Each scene shows the same named points in several views. A view is turned or mirrored, shifted and resized as a whole, has a little noise and may leave points out.

Scene 1
View 1
gabo: -2 -6 49 120 135 -207 19 -32 -102 -95 55 11 -30 213 -142 199 -15 -152 35
 -86 5 -22 -73 -115
fov: -160 -37 78 -19 -2 -148 -55 -35 -76 -65 100 157 -19 -28 -90 81 19 -104
 -75 25 -22 -38 22 31
vukit: -296 -118 19 -184 -185 -23 -102 -146 -8 -116 92 269 -107 -194 -68 66 160
 -85 -106 204 65 -125 121 136
zur: -121 -1 33 -17 -100 -63 -118 -8 -47 -40 242 64 -55 -221 -95 -17 -4 24
 -217 77 97 -166 97 43
Nipu: -429 -70 198 -95 78 -41 -128 -1 35 -230 149 246 -29 -4 -130 46 258 -221
 361 121 -368 13 -113 231
Boraz: -65 -11 163 116 241 -225 46 139 -87 -57 177 108 137 147 -145 77 -102
 -172 -28 -191 -202 68 -124 -4
mitu: -239 -78 21 -90 -108 -44 -108 -79 5 -152 126 143 -96 -113 -110 73 163
 -83 31 170 36 -137 65 98
volot: -88 30 151 98 99 -130 -86 139 -46 -32 331 -4 48 -108 -165 -60 -99 7 -46
 -71 -137 -44 -57 43
sos: -126 -78 8 18 -30 -37 -107 -21 -20 -187 190 -13 -88 6 -151 102 139 -94
 152 105 -6 -135 0 17
ses: -212 82 137 5 -64 -201 -54 -412 -190 -137 -191 109 -370 -122 39 123 191
 -38 87 175 201 -162 -1 -28
Vibu: -194 -98 -8 -124 -174 -39 -125 73 6 9 321 240 84 -278 -96 -60 -32 -10
 -390 72 25 -89 160 134
zilip: -154 -103 59 -95 21 -160 13 135 -31 56 235 348 276 9 -102 13 -157 -185
 -444 -83 -110 96 60 85
tofaf: -136 -75 -34 -33 -111 -47 -121 -44 -33 -109 194 35 -102 -92 -111 78 111
 -21 -28 112 99 -180 99 10
vob: -206 148 129 -10 -182 -144 -135 -446 -181 -137 -127 -12 -479 -322 57 63
 203 95 69 246 287 -262 46 -17
View 2
volot: 27 -209 -11 97 -37 -216 84 -28 -77 76 47 -25 24 -100 -188 97 -153 -78
 -109 -55 100 117 -13 52
gabo: -22 -25 -43 -58 117 -149 7 54 33 -175 114 32 -31 -62 -89 90 -108 -173
 -139 -202 23 150 -111 121
zilip: -95 -190 216 -66 39 -317 50 -68 61 93 81 80 150 -277 -116 -42 -370 -133
 -57 -69 124 7 -215 45
Boraz: 5 -194 5 15 97 -244 46 -39 -13 -111 163 35 54 -100 -207 93 -179 -139 -96
 -151 122 217 -216 100
Nipu: 133 -224 -4 86 -111 30 -64 -66 37 111 204 3 158 211 -123 -252 -67 -65
 -54 -266 16 217 -232 -45
Vibu: -68 -116 177 21 -126 -186 52 -21 -1 279 -43 11 100 -224 -31 -113 -308
 -92 -78 -1 52 -132 -5 5
vob: 61 230 -31 -169 -162 18 -131 144 83 125 -28 -71 -138 9 3 -91 134 -283
 -79 -250 -85 -31 149 -49
sos: 39 -55 -37 58 -10 13 28 56 14 5 39 -10 18 61 8 -98 -100 -72 -121 -166
 -57 43 -16 70
mitu: 8 -46 42 7 -91 -10 -10 37 67 141 20 -2 50 -1 20 -185 -119 -120 -88 -151
 -37 -8 -10 2
fov: 5 -68 61 -50 -16 -134 5 15 34 58 61 14 28 -79 -67 -47 -142 -154 -86 -145
 36 65 -80 37
zur: -29 -46 62 12 -85 -125 36 52 -22 173 -35 -29 1 -135 -36 -32 -166 -134
 -115 -45 33 -47 83 11
ses: 41 201 -21 -194 -117 -25 -154 110 116 89 4 -54 -121 9 -23 -101 111 -292
 -79 -278 -47 29 67 -62
vukit: 1 9 132 -56 -137 -30 -46 6 95 222 -2 2 63 -26 45 -230 -142 -137 -66 -170
 -24 -84 -23 -54
tofaf: 1 -21 18 9 -36 -41 35 61 12 92 -23 -12 -2 -32 42 -81 -123 -118 -123 -126
 -56 -47 56 43
View 3
Vibu: -7 6 145 46 -5 -47 -304 -165 448 -93 219 174 44 92 123 240 -69 -25 -174
 -91 -48 130 133 49
vukit: 91 76 121 60 130 18 -180 110 165 -201 341 -39 29 -128 161 167 43 -144
 -91 -74 -65 71 161 -54
vob: 33 -164 24 214 -62 24 61 284 -118 -430 471 -419 151 -285 179 242 -141
 -144 64 4 -77 252 18 -55
gabo: -73 89 -94 255 -133 -250 81 -163 -2 -237 -50 -383 312 43 -53 -66 120 -47
 -245 83 -60 252 70 -70
sos: 82 0 30 41 55 -9 -11 64 34 -270 70 -284 136 71 -19 25 155 -88 -166 61
 -80 5 17 -44
zur: 6 -116 113 87 -88 -49 -132 -80 273 -227 178 -43 125 89 48 210 -68 -38
 -102 -7 -62 151 61 27
ses: 12 -60 -17 246 -80 29 64 219 -145 -382 397 -453 183 -337 216 161 -65
 -146 17 -26 -102 240 33 -97
volot: -141 -7 5 133 -258 58 -132 -243 314 -184 -90 -191 210 247 -46 93 35 47
 -276 -8 -57 91 -63 -52
tofaf: 56 -106 98 54 45 -44 -49 25 151 -253 189 -165 113 35 -3 120 54 -55 -99
 55 -69 107 53 13
Boraz: -188 243 -125 249 -220 -96 -85 -346 187 -132 -200 -308 311 125 -49 -99
 186 1 -370 -5 -72 213 34 -141
Nipu: 30 376 -54 122 55 316 -167 91 91 -177 24 -355 34 -19 69 -104 393 -156
 -312 -120 -77 -214 -53 -241
mitu: 32 -39 61 109 -17 -17 -71 84 102 -269 216 -225 112 -33 59 126 21 -86
 -113 17 -81 110 44 -36
View 4
volot: 97 -40 43 123 -180 119 28 180 -106 174 15 61 -85 109 -88 93 111 -54 -172
 -40 -117 -89 -72 -33
ses: -90 132 70 -106 -71 118 -213 117 -1 -218 -49 257 -86 -40 334 21 -104 -58
 68 -3 -194 104 -35 -171
fov: 55 9 128 -29 -68 76 -34 164 27 74 -6 111 -135 156 119 87 52 15 -133 -26
 -150 -40 -48 -92
gabo: 11 -19 52 -80 -129 108 28 74 81 26 -38 147 55 176 157 155 26 -62 -200 49
 -42 -168 -76 -120
mitu: 32 109 146 -52 -5 61 -80 79 -41 14 17 42 -192 99 142 73 15 116 -33 -129
 -126 98 40 -95
zilip: 135 -160 189 -19 -87 70 -15 286 141 307 23 30 -311 314 67 80 186 34 -273
 15 -240 -118 -36 18
zur: 66 11 88 46 -94 97 -77 123 -58 71 39 67 -180 88 69 12 61 22 -98 -85 -163
 12 14 -19
vukit: 40 86 184 -62 15 42 -156 128 -6 17 33 43 -301 100 204 28 30 134 7 -124
 -208 163 61 -62
Boraz: 70 -46 97 -25 -153 101 112 231 43 200 -32 145 16 257 -8 221 105 -70 -271
 55 -74 -174 -145 -123
Vibu: 102 -63 120 109 -68 78 -172 144 -74 161 108 -68 -392 66 19 -93 122 99
 -54 -137 -263 52 76 92
sos: 27 110 100 -27 -37 61 10 5 -72 9 -13 30 -38 116 93 110 7 83 -70 -108 -23
 28 18 -126
View 5
Vibu: -7 -95 -107 187 1 226 36 182 169 -391 -6 8 -62 43 -92 -161 174 -152 182
 178 -74 -304 213 10
tofaf: -40 -12 24 -46 90 171 -68 -77 119 -309 119 -36 116 65 -109 -102 34 52
 160 126 -148 -187 -17 -35
sos: -8 8 108 -63 110 174 -118 -211 97 -170 47 -43 208 28 -35 -41 105 99 81
 69 -174 -112 -103 -2
Boraz: 192 -19 253 194 159 103 166 -189 83 109 -130 91 -105 -174 22 -34 225 101
 -206 88 -24 -130 -34 -75
gabo: 104 45 252 43 178 -26 100 -296 62 -27 90 20 -48 -73 -34 -24 41 157 -127
 124 -54 -130 -98 -177
zur: 22 -103 -55 23 40 190 27 55 102 -320 106 -61 -33 21 -118 -131 39 24 152
 124 -151 -251 89 -29
vukit: -135 -31 -27 0 -82 94 -47 20 201 -352 145 82 182 95 24 18 88 -143 249
 131 -242 -169 41 94
fov: 27 -27 102 87 34 56 80 -74 142 -168 57 55 21 -22 4 -9 102 10 33 137 -137
 -164 -10 -30
Nipu: 9 -54 174 22 -80 257 -82 -172 172 9 -135 128 362 -152 184 92 324 -33 56
 -17 -303 66 -199 269
mitu: -70 -27 15 -20 -6 120 -68 -74 157 -281 95 15 186 41 -24 -21 75 -31 195
 91 -214 -123 -23 65
vob: -89 -111 25 -264 -91 -112 45 -139 68 -346 563 -26 164 39 -35 79 -254 150
 247 115 -331 -144 -173 25
ses: -69 -66 38 -151 -137 -135 86 -84 137 -335 471 76 128 40 18 102 -142 25
 198 144 -287 -139 -113 35
volot: 203 -143 24 95 123 276 90 -21 39 -69 -90 -65 -124 -155 -96 -156 151 171
 -32 75 -112 -205 -6 -1
zilip: 73 -22 83 358 63 81 196 91 212 -170 -160 160 -199 -39 9 -64 287 -188 -84
 215 45 -245 248 -93

Which points are out of place in each view (at most two, in the order of its rows)? Write none if all are in place.
view 1 => vob
view 2 => none
view 3 => mitu
view 4 => zur, Vibu
view 5 => ses
